A landscape with many valleys, sampled at points; each row gives a point and its height.
A ball rolls from a point to the lowest of its 3 nearest points, and stops where none of them is lower. Distance is the straight distance between rows; heights are no part of it.
Viv: [  0 -10  11   6  -3 -27  -2  10   8  -7   0   8  -4   8  -5  12  -4   5
   2  12   6   2  -8  -6 -10 -20  -6 -22 -13 -14   0  31  10  -8 -14]  height 622
gaz: [ -7 -16   3  10 -16   2   9   1  11   6 -15  10  -3 -17  -2 -13  12 -18
  -1  14   8  10  12  -1   3  17  19  -3   1  -2  11 -16  -1 -12   5]  height 423
vuse: [ -2  -7  -5 -27  15   6 -12  -4   1 -18  10 -18  12  20  12  13  21   8
  -3 -15 -11 -14  -2  13  17 -14   2  21  17   3  -7  10  22  20   2]  height 784
sisi: [  7  21  -8 -12  12   1  -5   1  11 -12  17 -15  12  14   3   6  12   6
  -8 -17 -19 -10   2   7  23  -6   5  14  14   4   4 -14  21  20   3]  height 585
Zepi: [ -5  -8   9  17  -7 -16   6  20  -3   8 -16   3 -16 -19  -2  -3  -6  -5
  -1  18   9  18   9  11   1  15   7 -21 -31  11  -6  13  -7  -6  -6]  height 635
pinu: [ -3  13  -8 -10  10  18   2  -8   6   8  18  -5   6  -5  -6 -11 -11   5
   7 -22 -17  -5  -4   0  21   1   8  12   1   2  10 -11  -1  10   1]  height 228
nor: [ -9   7  -5  -5   3  23   2 -11   2  14  16   1   4   3  -1 -15  -9  -1
   7 -12 -18  -6   2   1  12  10  -4  10   2   8   6 -13 -17  -1   5]  height 283
kap: [  6   0 -14  -5   3   0  -5  -9 -20 -11  -6   1   6   6   8  11 -12   9
  -3  -2  11   4 -14  -9 -18 -10 -20  -1  11  -8 -10  10   3   4 -11]  height 343
beno: [  6   8  25  -4  -1  -1  12   5   0  12  -8   2  -3   1  -9   2   1  -1
  13  12  11  -3   5  -2  -6  -6  -4  -2   7 -10  -8  -2  -7 -10  -1]  height 265
Foz: [  0   6 -14 -15  17   2  -5  -6   3 -15  11 -13   8  14   4  17  10   6
  -9 -25 -16 -10  -1  11  18  -8   8  20  14  -2   2   0  16  20   3]  height 666
rapa: [ 11   8   1  -1   0  -1   3  -1  -7  -1   1   2   3   6  -3   6  -6  -1
   5   2  13  -2 -12  -9 -21 -16 -10  -6  15 -10 -14   6   1   2  -4]  height 348
gat: [ -1   4   2  -4   5  20   2 -12  -1  19   7   3   1   0  -5 -12   0  -7
  10  -2 -15  -6   4   1   4  10  -4   7   1   9   2 -15 -22   0   6]  height 487
Lolat: [ -5   1  16   1  -6   5  11   1   2  13  -7   7  -3   0  -3  -3   8 -10
   6  17   0   3   7  -2   1  14   0   8   6  -7   4 -11 -13 -13   5]  height 404
beg: [  2  -4 -14 -13   0   1  -4  -9 -25 -12  -4   2   8   8   3  12  -8  13
  -5  -2  11   2 -19   1 -11 -10 -22  -3   2  -4 -14  10   1  12  -9]  height 364
mekek: [  1  20  -8  -7   9   7  -4  -1  14  -2  15  -6   8   0  -5  -3  -3   5
   1 -23 -24  -6  -4   4  26  -3  15  13   5   5  14  -9   8  15   4]  height 342
gepe: [  2   9 -11  -2   9  10   4  -9  -4  -1   4  -5   7   1  -2   8  -9   1
   2 -13   8  -2  -6  -6  -5  -8   4   5  14  -4  -6  -2   0  13  -6]  height 371
seruv: [ -1 -15  -3  -4  -4 -31  -3  13  -3 -22  -7  15   9  20   1  24  -3  12
  -5  16   5   0 -20  -6 -16 -26 -24 -11  -4  -6  -5  16   4  -9 -16]  height 486
tafe: [  3   4  28   3  -4 -14   5  15   0   0  -3   1 -10  -5   1  11  -5   1
   3  11   7   4   2   0  -5  -6   1 -15  -8 -13  -5  19   1 -10  -3]  height 737
kemen: [  1   8  15  -6   4  16   8  -4  -6  17  -1   5   1   1  -8  -6  -1  -3
  12   2   0  -5   8  -1   1  -2  -5   4   8  -2  -3 -14 -20  -4   7]  height 366
rig: [ 13   5  10  -2   3  -1   4   5  -2  -1  -5   0  -1   2  -8   6   0   1
  11   2  12  -3  -8  -9 -17 -14  -9  -9  16 -12  -9   5   2   0  -4]  height 388
mim: [  6 -12  -8 -13  -2 -20  -2   3 -17 -13 -12  10  10  16   8  13  -6  10
  -4   9  11   2 -24  -6 -11 -17 -29  -6  -1  -6  -9  12   2  -2 -13]  height 345
sas: [ -3  -8   0  10  -8  20   2  -9   7  10   4   5   0   0   2 -15  13 -19
   5  10  -5  -8  12   1  -1  15  -5  10   7   6  14 -26 -19 -13  10]  height 353
lufan: [  5   4  -9  16  -5  22 -18 -11  13  13  27  -4  -1 -17   8 -31  -2 -19
  -6  -9 -21 -12  13  -1  -4  20  -5   8   0  27  11 -19  -3 -13  13]  height 339
sosod: [ -3 -14   3  18 -16   5   0  -5  15   2 -10   7  -6 -15   2 -21  13 -25
   0  14  -1  -2  11  -9  -2  14  12  -6   0  -4  19 -17   0 -16  23]  height 142
niti: [ 12  23  -6 -14   8   4  -6  -5  16  -3  21 -10   8   7   0  -4   4   7
  -3 -25 -17  -9   0   8  28   0   9  13  10   7  12 -12  18  15   2]  height 396
beka: [  1  -4 -22 -21   7  12  -9 -14 -21 -18  -4  -4   6  12   6  19  -7  19
  -8 -16   7  -1  -6   5   5  -6  -5   1   5  -5  -5  12   6  12  -1]  height 502
lub: [  7  11   0  -5   8   4   5  -7  -4   3  -3   1   6   1  -4   5  -7   6
  10  -9  11  -3  -7  -9 -15 -15  -8   1  14  -6 -14  -1  -5   6  -6]  height 416
Reze: [ 10  13  -6 -17  16  -5 -12  -4   9 -12  16 -18   7  16  10   8  17   6
  -2  -9 -24 -14  -1   9  19  -9  -5  26  21   5  -2 -11  28  18   2]  height 768
med: [ -1 -16  -5 -16  -1 -29   2   9  -9 -18  -8  13  15  25   7  16  -5  20
   1  13   5   3 -22  -7 -13 -24 -28 -10 -10  -3  -7  13  -2  -2 -12]  height 139
Bol: [ -7 -17   9  14 -18  -7   7   1  12   5 -17  11  -6 -23   0 -17   2 -16
  -2  13   6  10  12   3   2  18  17  -6 -10  -3   8  -9   1  -9  17]  height 518
Befev: [  0   0  17  -2  -7  -3  11   5   1  13 -11   7  -2  -7  -4   4   4  -7
   9  16   8   1  10  -1  -1   8   3  -3  -1  -9   0  -4  -7 -15   7]  height 295
tob: [ -5 -15   6  20 -16 -12   1  12   5   6 -21   5 -14 -27 -10 -15   3  -8
  -5  14   8  20  11   4  -5  10  16 -13 -27  18  -4  11  -5 -10  -2]  height 614
mas: [  0  16 -17  -6   8   6   0  -7  12  -7  13  -7   8   4  -2   1  -1   7
  -5 -24 -15  -5  -4   8  17  -4  15  14   6  -2   7  -4   8  18   1]  height 466
rol: [ -6 -17  -4 -16   1 -30   1   8  -2 -21 -11  17  14  27   5  24  -7  20
  -3  14   8   0 -21  -3 -12 -23 -25  -8 -10  -2  -5  16  -3  -7 -15]  height 309
pagaz: [ -4   1  18  -7  -4   9  10  -1  -2  12  -6   2   1  -1  -3  -1  -2  -4
  13   9   5  -4   3  -7  -1  -1  -5   5  10  -7  -5 -10 -16  -8   7]  height 95
Sop: [  2  -4 -22 -23   4   6 -10 -13 -26 -15  -6  -2   4  14  10  15  -8  17
  -9 -14  15   3 -17   2   4  -9 -11  -2   1  -6  -1  14   5  11  -8]  height 422
tego: [ -5  12 -18   0  15  15  -2  -9  -3  -8   9  -8   7  -2   0   9  -6   8
  -5 -22   1  -3  -5   3   4  -6   8   8   8  -4   0  -3   3  23   0]  height 209
Kez: [  7   8  16  -4   2   1   9  -1   0   6  -5   2   0  -6  -6   0  -2  -1
  16   6  15  -2  -1  -7 -12 -11  -7  -3   9 -13  -8   2  -2  -5   1]  height 337
rir: [  7   8  -6  -7   3   9   5  -8 -14  -3  -1  -5   7   1  -3   2  -8   0
   9 -11   9   0  -6  -6 -11 -13  -3   5  10  -6  -8   0  -4  14  -4]  height 331
Dedok: [  6   4  -9  15  -9  18 -17 -11  14  12  24  -7   2  -9  10 -35   1 -22
  -7  -6 -20 -14  19 -10  -8  16  -4   4   3  19  11 -22  -6 -16  18]  height 392
Dokon: [ -1   5 -22 -10  11  11  -4 -11 -11 -11   1 -12   7   7   6  17  -4  11
  -9 -20   5  -1  -6   4   2  -3   4   7  13  -9  -7   9   8  18   1]  height 680
kadoz: [  8   0   1  -2  -2  -8  -2   2 -10  -9  -3   2   5  10  -2   8  -6   5
   4   4  15   1 -15 -11 -20 -19 -17  -6  10  -9  -9  12   3  -1 -14]  height 360
kige: [  0 -12   7   4   1 -28  -3   5   5 -16  -3  11   3  14   0  14  -4   6
  -4  13   9   1 -13  -6 -16 -19 -15 -13  -4  -8  -1  21  10 -12 -14]  height 394
Posu: [ -3  -7  14  10  -6 -16  13  19  -3   6 -14   5 -13 -18   0  -2  -9  -5
   1  24   8  16  14  12  -1  19   8 -12 -23   3  -2  13  -1 -10  -6]  height 664
kubop: [ -6 -17   6  20 -18  -9   3  13   8   6 -19   6 -11 -26  -9 -20  -1  -7
  -6  16  11  19  11   7  -8  18  11 -14 -21  13  -3   5  -2  -4   2]  height 609
zesi: [ -2  17 -13   0  12  11   2  -7   3  -2   6 -10   5   0   2   7  -1   2
   1 -24  -6  -5  -4   0  12  -2  13  11   8   0   0  -7   5  22  -4]  height 467
ged: [ -3  -3  12   4  -8  10   8  -4  -1  12  -7   9   3   4   0  -5   8 -10
   4  17   3  -4   8  -3  -2  12   0   7   8   1   6 -18 -15  -8   8]  height 457
Modiz: [ -3  -7   9  10  -7   9   4  -2   4   8  -7  10   0  -1   0  -8  10 -16
   6  13  -2  -5  11  -2   1  14   1   6   5  -1  10 -20 -14 -12  13]  height 488
pani: [  5   9  12  -4   2  13   9  -3  -2  13   0   1   0   0  -6  -1   0  -4
  13   2   6   0  -1  -6  -9  -4   2   3  11  -9  -5 -11 -12  -3   3]  height 344
Mem: [ -9 -14   8  12 -21   2   7  -1  12   7  -9   9  -2 -11   2 -15  12 -23
   1  13   4  -5  12  -4   0  14  15   1   2  -3  13 -19  -7  -7  15]  height 308
Tavo: [  0  -9   1  18 -10  11  -2  -9  10   8   2   9  -3   0   2 -19  10 -23
   0  12  -4  -7  10  -6  -2  16   4   1   9   5  22 -28 -14 -18  12]  height 116
ger: [  6  -1 -18  -8   5  12  -2 -15 -23 -16  -7  -9   7   2   8  13  -5  12
 -10 -10  12   5 -12  -4  -5  -8 -11  -2   8  -7 -13  10   1  13  -5]  height 368
rore: [  4  -5  15   4   1 -24   0  10   5  -8  -3   7  -6   6  -4  12  -2   2
   0   6  14   2  -7 -10 -14 -19  -5 -16  -6 -13   0  22  11 -13 -14]  height 644
kig: [ -1 -13  -7 -11  -5 -23  -3   7 -10 -21  -8  14   9  20   5  16   0  14
   0  14   9   2 -26  -5 -18 -22 -28  -3  -4  -4  -8  13   1  -6 -11]  height 395
fuge: [  2  15 -11  -2  12  16   4  -6  -2   8  10  -7   6  -4  -3   0  -8   4
   7 -20  -2   0  -3  -2   4  -6   8   7   6   1  -4  -8  -4  16  -2]  height 639
Bel: [  4  -5 -13  -7   0 -11  -3   0 -19 -15  -6   7   6   8   6  12  -6   9
  -4   5  11   2 -18 -10 -16 -14 -22  -5   8  -6 -12  10   5  -1 -15]  height 384
fabal: [  5  -6 -15 -22   3   1  -7  -8 -32 -15  -8  -1   6  16   9  15 -10  21
  -3  -3  11   3 -19  -4  -6 -14 -20  -6   1  -6  -6  13   4  10 -11]  height 383
vogom: [  5  -2  -7  17  -9  20 -15 -12  16   9  23  -5  -5  -8   4 -28   5 -20
  -3  -3 -17 -11  17  -8  -8  15  -6   4   2  20  16 -21  -6 -13  19]  height 397
bog: [  0  12 -21  -6  13   9  -1  -7  -3  -6   5 -17  10   4   1  14  -5   6
  -4 -24  -5  -7  -5   1  11  -6  11  13  11  -6   2   4   5  19  -4]  height 489
zazol: [  9  25  -7  -9   9   0  -7   0  20  -6  12  -9  12  11   2  -2   9   6
  -3 -21 -14 -10  -3   9  29  -3   8  15  16   2  10 -16  21  14   2]  height 496
suv: [  6  -3   4  -1  -1 -23  -2   4  -2 -11  -3   9   2   8  -1  11  -4   2
  -2  10  12   2 -13 -10 -22 -22 -15 -11   1 -12  -2  18  10  -7 -12]  height 151
kimig: [  1  -2  20   4  -6  -7  15  11   1   7 -13   8  -9  -7   0   7   3  -3
   6  19   8   3   9   5   4  13   6  -5  -4  -9   0   1   0 -13   3]  height 492
Duzu: [ -2  17  -5 -12   4  14 -10  -5  16   8  21  -2   7  -3   0 -19  -2   6
   4 -22 -24  -2  -4   4  29  11   5  10  -1  11  13 -18   8   2   5]  height 156
nem: [ -3  -9  20  15  -1 -24   7  19   2   1  -4  -1 -11  -3   4  10  -9   8
   0   9   7  11   3  -3  -7 -11   0 -24 -23 -12  -2  25   6 -11 -10]  height 840
mel: [ -4   7 -10  -3   0  20 -15 -13   7  14  28   0   2  -3   1 -22  -5  -1
  -3  -9 -27  -6   1   9  15  25  -6  12  -1  16   8 -16   0   0  11]  height 115
Zuf: [  0   0 -21 -22  12  15  -8  -8 -14 -20   2 -11   6  14   7  20   3  17
 -12 -23   2  -7  -4   8   7  -3   0  10  14  -3  -1  16  12  14  -1]  height 723
Vulib: [ -6  -9  15  17   0 -25  12  22  -8   8  -5   2 -21 -10  -1   6 -10   4
  -1  18   4  18  11   5  -5   8   8 -22 -37   7  -6  20  -5  -4  -7]  height 669
dumap: [  4   6 -16  -5   5   6  -4 -11 -21 -10  -2  -4   3   6   5  11  -5  11
  -3 -11  10  -1 -12  -3 -11  -9  -8   3   6  -5  -9   9   5  15  -7]  height 316
terot: [  7   2   3  -2  -3 -19  -1   3  -3  -8  -5   9   4   8  -2  10  -4   3
   0   9  13  -6 -14 -13 -23 -18 -16 -10   6 -11  -8  11   7  -3 -13]  height 304
sotil: [  2  21  -6  -8   7   7  -2  -6  18   1  20  -5   7   4  -4 -11  -4   7
   2 -25 -22  -6  -4   4  29   8   7  17   6   7  15 -12  10   8   4]  height 253
doro: [ -1  -2  -3 -25  12   5 -16  -4   5 -20   9 -22  10  21  11  13  23  11
  -6 -15 -14 -14  -4  11  16 -17   0  21  20   6  -7   3  21  17   3]  height 777
Zir: [ -3 -12   4  28 -12 -13  -1  19   9   6 -24   3 -15 -19 -12 -15  -1  -9
  -9  14   7  27   9  -1 -14   8  12 -18 -32  26  -9   7 -14 -10  -3]  height 649
rodup: [ -2  12  -3  -5   7  18   3  -7  -3   9   5  -5   5  -3  -8   1 -12   0
   8 -14   1  -2  -2  -7   2  -6   5   9   5  -2  -6  -3 -12  10   4]  height 594
ror: [ -2 -14  -4   1   0 -33  -3  16   4 -15  -7  14   0  17  -1  19  -1   9
  -5  14   6  -3 -17  -5 -14 -23  -9 -15  -9  -9  -1  23   8 -11 -18]  height 531
pav: [ -2  -1  12  -2  -1  15  11  -9  -3  18   0   4   1  -2  -6  -6   3  -6
  13   2  -5  -2   2  -3   0   7  -2   9   8  -2  -5 -17 -20  -6   6]  height 541
fup: [ -5   3  -9  10   3  21 -11 -12   5  17  23   2  -1  -4   4 -24  -6  -9
  -4  -5 -21 -10   8   4   6  20  -6  11  -1  16   9 -20  -9 -12  10]  height 167
fefiv: [ -5  -2  -5   0  -3  21  -8 -11   5  16  11   5   2   0  -1 -18   2 -10
   3   2 -19  -8  10   0   3  16  -5   7   5  12   6 -20 -20  -7   8]  height 645
ven: [ -5  -4 -19 -20  12  10  -8  -9 -10 -18   3 -19   4  16   6  18  12  11
 -11 -25  -1 -10  -2  10  12  -8   3  10  11  -4  -4  14  14  13   0]  height 799
ridu: [  2  12   3  -3   6  15   6  -5  -3  14   9   0   3   1 -10  -4  -7  -1
  12  -9   2  -2   0  -6   2  -6   2   6   3   0  -5 -10 -15   8   3]  height 586
gofe: [  1   9  18  -2   0   1  12   3   0  11 -13   4  -3   1  -8   0   5  -3
   9  10   8   0   4  -1   0   2  -1   0   7  -9  -1  -8  -8 -14   2]  height 198
vez: [ -4  -2  19   0  -8  -2  12   5   1  11 -11  11  -5  -4  -2   2   4  -8
   5  23   6   1  12   0  -2  14   4   2   6 -12   0  -8  -8 -14   9]  height 356
baso: [  8  11   8  -1   3   6   4  -5  -7   6  -1   0   0   0  -9   4  -5   2
   9   0  14  -4  -4  -8 -14 -10   0   0  10 -10 -10   0  -7   2   0]  height 434
zifo: [ -5  -6  16  12   6 -26  11  16  -8   4  -6   0 -21  -9   1   6 -13   2
  -2  15   3  11   7   1  -5  -1   4 -25 -34  -4   0  22  -4  -6  -9]  height 726
lem: [  5  -5  -4  20 -14  20  -7 -14  14   3  17  -4  -3  -7   5 -25  11 -23
  -3   5 -11 -12  15 -12  -7  14   5   0   6  14  20 -16 -14 -16  22]  height 385
Gari: [  4   2  21   5  -2 -21   5  13   2  -5  -4   3 -10   1  -2  11   0   3
   7  14  14   4  -2  -8 -10 -14  -8 -16  -2 -18  -5  20   4 -15  -6]  height 675
zilu: [ -2  17  -6  -3   3  14 -16 -12  12  14  23   0   3  -5   6 -22  -6   5
  -2 -17 -31  -6  -2  11  24  21   1  12  -1  12  11 -15   8  -2  14]  height 179
bep: [ -4 -12   5   6   0 -28   0  15   8 -15  -5  12  -4  10   0  16  -3   4
  -4   8   6  -1  -7  -8 -15 -22  -4 -20 -16 -12   6  26   4 -14 -16]  height 596
sibok: [ 13   4  -6  -2   2  -4   2  -9  -9  -8  -1  -1   6   5  -3   9 -11   4
  -1  -2  13   1 -12  -7 -20 -14 -14   0  10  -7  -9   9   4   6  -4]  height 307
fur: [  3  -1  -6  11  -7  17 -11 -14   7  13  27  -1   1  -7   5 -27  -3 -11
  -1  -1 -23  -9  12  -1   1  25  -4   7   3  22  13 -24  -4 -14   8]  height 266
Gusa: [  2  -6  -7  16 -13  19  -7 -15   9  10  10   2  -3  -4   4 -24  13 -26
  -3   5 -11  -9  13  -5  -8  15   0   5   5  13  16 -19 -14 -15  17]  height 306
gezof: [  2  -5  13   8  -2 -24   1  18   6 -10   0   6  -8   0  -3  11  -5   1
   0   9   8   5  -4  -8 -14 -20  -3 -25 -13 -18   0  23   9  -8  -9]  height 627
faba: [  3   6  -9 -13  12   6 -11  -3   7 -14   9 -16   8  17  12  13  14   6
  -8 -19 -12 -14   3  13  20  -8   2  18  19   3  -5   1  22  22   4]  height 715
zinen: [  3   4  27   1  -8  -9  11  16  -1   1  -6   3 -13  -5  -3  10   2  -3
   6  15  12   8   9   2   0   6   2  -4  -7 -14  -2  11   0 -13  -4]  height 625
fum: [ -2 -11   7  18  -9 -18  10  16   1   6 -18   6 -13 -22  -7  -5  -1  -4
   0  17  12  21  13   8  -2  17  12 -15 -28  13  -4   3  -1  -9 -10]  height 626
tefi: [ -6 -14   9  13 -17  -8   4   4   8   5 -19  10 -10 -23  -6 -20   2 -11
  -3  15   8  10  12   3  -3  18  20  -5 -11   0   3  -4   3 -11   8]  height 566
kiv: [ -4 -13   8  30 -14 -12  -5  22   4   4 -21  -1 -15 -21 -16 -15   1  -8
  -2  13  11  26   9   3 -14  12   7 -26 -32  27  -8   9 -22 -10  -4]  height 657
seko: [ -7   4   2   4   1  20  -2  -8  -2  15  10   6   2   3  -3 -13   1  -5
   5   7 -13  -5   7   1   4  14  -3  11   3  10   2 -22 -20  -6   8]  height 646
lim: [ -5 -12  14   9 -16 -10  12  12   6   7 -16   8  -8 -19  -2  -7   0  -8
   0  18   9  13   7   3   1  18  15  -7 -17  -2   2   0   4 -10   1]  height 808
bipu: [  3   7 -10 -14  17  -1 -11  -3   7 -16  11 -20  12  15  12  17  17   3
  -8 -17 -16 -12   1  11  23 -12   1  22  19  -2  -2  -4  23  26   3]  height 741
faso: [ -3  -9  13  18  -3 -25   8  23  -5   3 -10   3 -15 -14  -1   4  -6   2
  -1  18   9  19   9   5  -6   8   8 -17 -33  10  -6  14  -5  -8 -11]  height 647
venif: [ -5  14  -9  -9   0  15  -7  -7  11  12  18  -2   2   0  -3 -15  -8   7
   1 -17 -18  -2  -2   8  22   8   6  10  -5   5  15 -17  -2   3   5]  height 190
gufu: [ -1 -12   6  26 -12 -17   3  20  -4   8 -20   4 -14 -18 -10 -12  -3  -4
  -5  17  12  27   8   4 -12   8   9 -19 -34  27 -10   7 -13  -7  -6]  height 640
Sebem: [  3 -10 -15 -18  -1  -8  -2  -6 -28 -21 -11   2   6  17   9  10  -9  23
  -2   6   9   3 -22  -2 -10 -17 -28  -4  -2  -4  -8  13   2  -2 -10]  height 402
Desug: [ -1  13  -2  -2   9  18   2  -5   2  12  13  -2   2   1 -11 -11  -8   3
   9 -18 -13   0  -5   1  15   2   4   7  -2   5   3  -9  -8   7   2]  height 172
Merep: [  9   2  14   2  -1 -14   1   5   0  -5  -5   1  -3   3  -8   9  -8   1
   6   8  12   2  -5 -10 -14 -17 -13  -8   8 -12  -8  10   3  -7  -9]  height 393
vik: [ -1  -2  -4  15 -11  14 -11 -12   8  12  18   1  -1  -3   1 -24   6 -21
   2   2 -15 -11  15  -6  -1  13  -3   4   7  17  16 -25 -12  -9  15]  height 390
nekeb: [ -1  -3  19   9   2 -25   9  18  -3   0  -4  -1 -17  -5  -1   8  -9   5
   3  13   7  10   4   0  -5  -4   4 -21 -23  -6   1  23   4  -9 -10]  height 795
vifi: [  1  13 -16  -6  14  10   1  -4   1  -8  11 -11   7   5   3  12   5   5
  -9 -27  -7  -4  -2   6  17  -2  13  13  14  -4   3   3   9  23   1]  height 620
Duz: [ -8 -22   8  18 -17  -2   5  -2  16   7 -16   7  -5 -22  -2 -20   7 -16
  -2  13   3   4  10  -3  -1  15  21  -7  -9  -1  10  -9   3 -10  12]  height 507
luvu: [ -5 -14   5  16 -16   9   2 -10  15   7  -3   4  -7  -9   1 -20  17 -23
  -3  11  -1  -7  16 -12  -4  15  12  -6   4  -3  20 -20  -6 -14  22]  height 285
Seka: [ -9  -8  16  10  -9 -18  11  17   0   6 -16  10 -15 -17  -3  -2   0  -3
  -3  20  10  12  10   6   1  17   8 -11 -22  -3  -2   3   3  -9  -1]  height 733
vop: [ -1  -6   8  26  -8 -18   8  19   0   2 -17   5 -18 -19  -7  -9  -4  -7
   0  19   9  22  12   6  -6  14  12 -20 -29  18  -8   7  -7  -5  -7]  height 633
vas: [  1 -16  -6 -17   1 -20  -3   6 -19 -17 -12   7  14  19   4  13  -6  23
  -1  12   6   6 -26  -7  -7 -22 -30  -7  -9  -3 -11  13  -4   1 -10]  height 173
Zupam: [  0   2  -6 -21  16   3 -13   0   1 -18  10 -24   7  18  11  17  23   7
  -4 -16 -14 -16   1  10  21 -16   2  23  19   2  -5   5  19  23   0]  height 754
Teb: [  4   4  24  -2  -2 -10  14   7   0  11  -6   4  -6  -7  -2   6   4  -4
   8  16   8   2   8   1  -3   3   3  -5  -1 -14   0   8  -2  -9   1]  height 451
miki: [ -1   2 -17 -15  15  12  -5 -10  -9 -15   4 -14   4  11   5  13   4  12
 -13 -22   0  -5   0  10  13  -3   2   9  13  -2  -2  11  11  17   0]  height 794
ratis: [ -2   2 -14 -15  15   4 -11  -3   0 -19   7 -16   8  19   7  18  18   6
  -8 -22  -9 -10   0  12  19  -9   3  21  16  -2  -2   7  16  21   0]  height 716
kori: [ -1   1 -22 -13  10  10  -5  -8 -19 -14   2 -12   3   5   8  18  -3  12
 -10 -23   3  -4  -6   7   3  -7   2   6  10  -8  -7  16   7  18  -2]  height 621
vap: [  2   7  22  -5   1 -12   8   8   2   5  -3   1  -6  -3  -5   7  -1   0
   9  12  10  -1  -1  -7 -11  -8  -1  -7  -1 -16  -2   7   0 -11   0]  height 351
Fepu: [  7   9 -17  -2  10  11  -2 -12 -13   0   6  -8   6   3  -2  12  -6   6
  -1 -21   3   0 -11  -4  -5  -5   4   5  14   0  -5   1   3  22  -3]  height 224
duvob: [ -2   5 -15 -16  14  13  -5  -8  -4 -15   6 -16   5  14   5  18  10  10
 -13 -23  -6  -7   0  12  15  -7   6  14  16  -5  -4   5  13  19   2]  height 774
Doza: [ -6   6  -4  -7   3  22  -6 -10   4  15  14   4  -4   0   2 -19  -3   2
   3 -15 -19  -1   1   7  13  15   1   9  -1  13   7 -15 -12   2   4]  height 206
Ziva: [ -4  -7  16   7 -10  -3  10  10   1  12 -17   8  -9 -12  -1   0   6  -8
   1  21  12   4   9   7   4  15   7  -2  -7  -9   4  -4   2 -14   4]  height 648
fana: [  2  19 -15  -8  14   6  -4  -3  10 -11  13 -11   8   7  -1   8   7   6
  -8 -22 -18 -10   1   5  20  -5  12  16  14   3   5  -4  13  20  -2]  height 578
mome: [  4   7  -9   0   5   3  -2  -6 -14  -6  -3  -4   2   2   1   9  -8   4
   0  -9  15  -1 -11  -6 -18 -12  -7  -3   9  -8 -11   5   2  10  -7]  height 257
rul: [ -9 -18   7  19 -15  -9   2   5   4   9 -21   7  -5 -29  -9 -18  -2 -10
  -6  13   9  14   8   4  -7  14  19 -13 -22   8  -2  -1   2  -7   6]  height 600
bok: [ -3 -15   0  16 -15   6  -1  -7  14   2  -5   6  -3  -6   5 -16  14 -21
  -2  11  -2  -6  16  -7  -4  15   9  -1   8   1  18 -19 -11 -12  13]  height 275
nuz: [  3  13  -2  -7   7  10   3  -5  -6   7   0   0   3  -2  -7  -1  -6  -2
   9  -5  11  -1  -6  -6 -12 -13   0   3  14  -7 -11  -2  -3   7  -4]  height 227
nad: [ -1 -15  -4  -9  -3 -27  -2   9  -5 -16  -8  15   9  23   2  22  -3   8
  -4  14   4  -1 -23  -8 -17 -24 -25  -7  -5  -9  -8  18   0  -6 -19]  height 461
vidot: [ -3   4 -10   3   0  19 -16 -11   8  17  27  -1   3  -3   7 -23  -3  -4
  -5  -7 -28  -7   6   7  12  21  -5  13  -3  19   8 -15  -1  -7   8]  height 65
Piga: [  0  16 -15  -2  14  14  -1  -5   7   4  12  -8   5  -1   0  -2  -3   6
   3 -24  -9  -5  -1   1  14  -1  11  11   2  -1   4  -5  -1  19   3]  height 553
Gofiv: [  7   9 -15  -1  10   8  -1  -9 -16  -5   0  -6   7  -2   1  11 -10   5
   4 -15   8   1  -7  -5 -10  -7  -2   4  14  -5  -9   4   2  15  -5]  height 136
mif: [ -7   9  -2 -10   7  20   6  -6   1  13  10  -1   3   0  -8  -5  -3   3
  12  -9  -6  -6   0  -4   7   2   3   3   3  -2   1  -9 -13   8   2]  height 367
vivus: [  0  -4  11  23  -3 -19  11  24  -5   6 -16  -3 -20 -13  -5  -2  -7  -5
  -3  19   9  23  10   0  -8   9   8 -20 -35  19  -7  16 -14  -5  -5]  height 641
Fiz: [ -7 -16  11  12 -15 -11  10  16   2  10 -17  10 -10 -19  -5  -8  -1  -4
  -2  17   8  13   8   6   1  20  18 -12 -18   2   1   4   2  -9  -3]  height 782
Gagi: [  0   0  20   4  -4 -21   5  16  -2   5 -10   4 -14  -9   3   9  -4  -1
   2  10   8   9  10   3   0   7   4 -15 -16 -13  -2  15   1  -5  -3]  height 877
Vog: [  6   0  -3 -25  12   6 -17  -7  -4 -14  15 -21  12  18  18   6  22   8
   3 -13 -22 -16  -1   9  23 -16  -1  26  23  10  -6  -5  26  23   3]  height 806
det: [ -6 -10   9   7 -12   5  10  -1   8  13 -14  10   0  -4  -2  -4   9 -13
   4  16   6  -4  11   1   0  16   4   8   8  -3   8 -15 -14 -13  12]  height 452
mev: [ -6 -12   8  20 -17 -15   5  13   3   6 -20   4 -12 -23 -10 -10  -2  -5
  -2  21  13  16  10   7  -2  19  16 -16 -26  11  -3   0  -3  -9  -3]  height 616
mov: [ -6  13  -7  -9   4  16 -11 -12   6  12  24  -4   4   2   0 -18  -6   2
  -5 -18 -25  -4  -3   6  22  18   2   8  -5  15  11 -14   0  -3   5]  height 161

Call two points neighbours if one is among the 3 nearest of the other. Go from one point of each pair to the other, from neighbour to neighbour, staying as low as possible. Name the highest point that can't be avoided.
Gofiv / suv | kadoz
med / tego | Bel
Tavo / tego | Modiz
med / Foz | Reze
pagaz / Gofiv | rig
Tavo / sosod | bok
Duzu / Desug | pinu
vidot / Duzu | mov
tego / Gofiv | Fepu

For each start below, name the point where the ball stops.
vogom | vidot
fana | Duzu
Vulib | sosod
rig | pagaz
Gari | suv
zifo | sosod
Bel | Gofiv
lim | sosod
Fiz | sosod
Reze | Duzu
Piga | Duzu
nem | suv
rore | suv
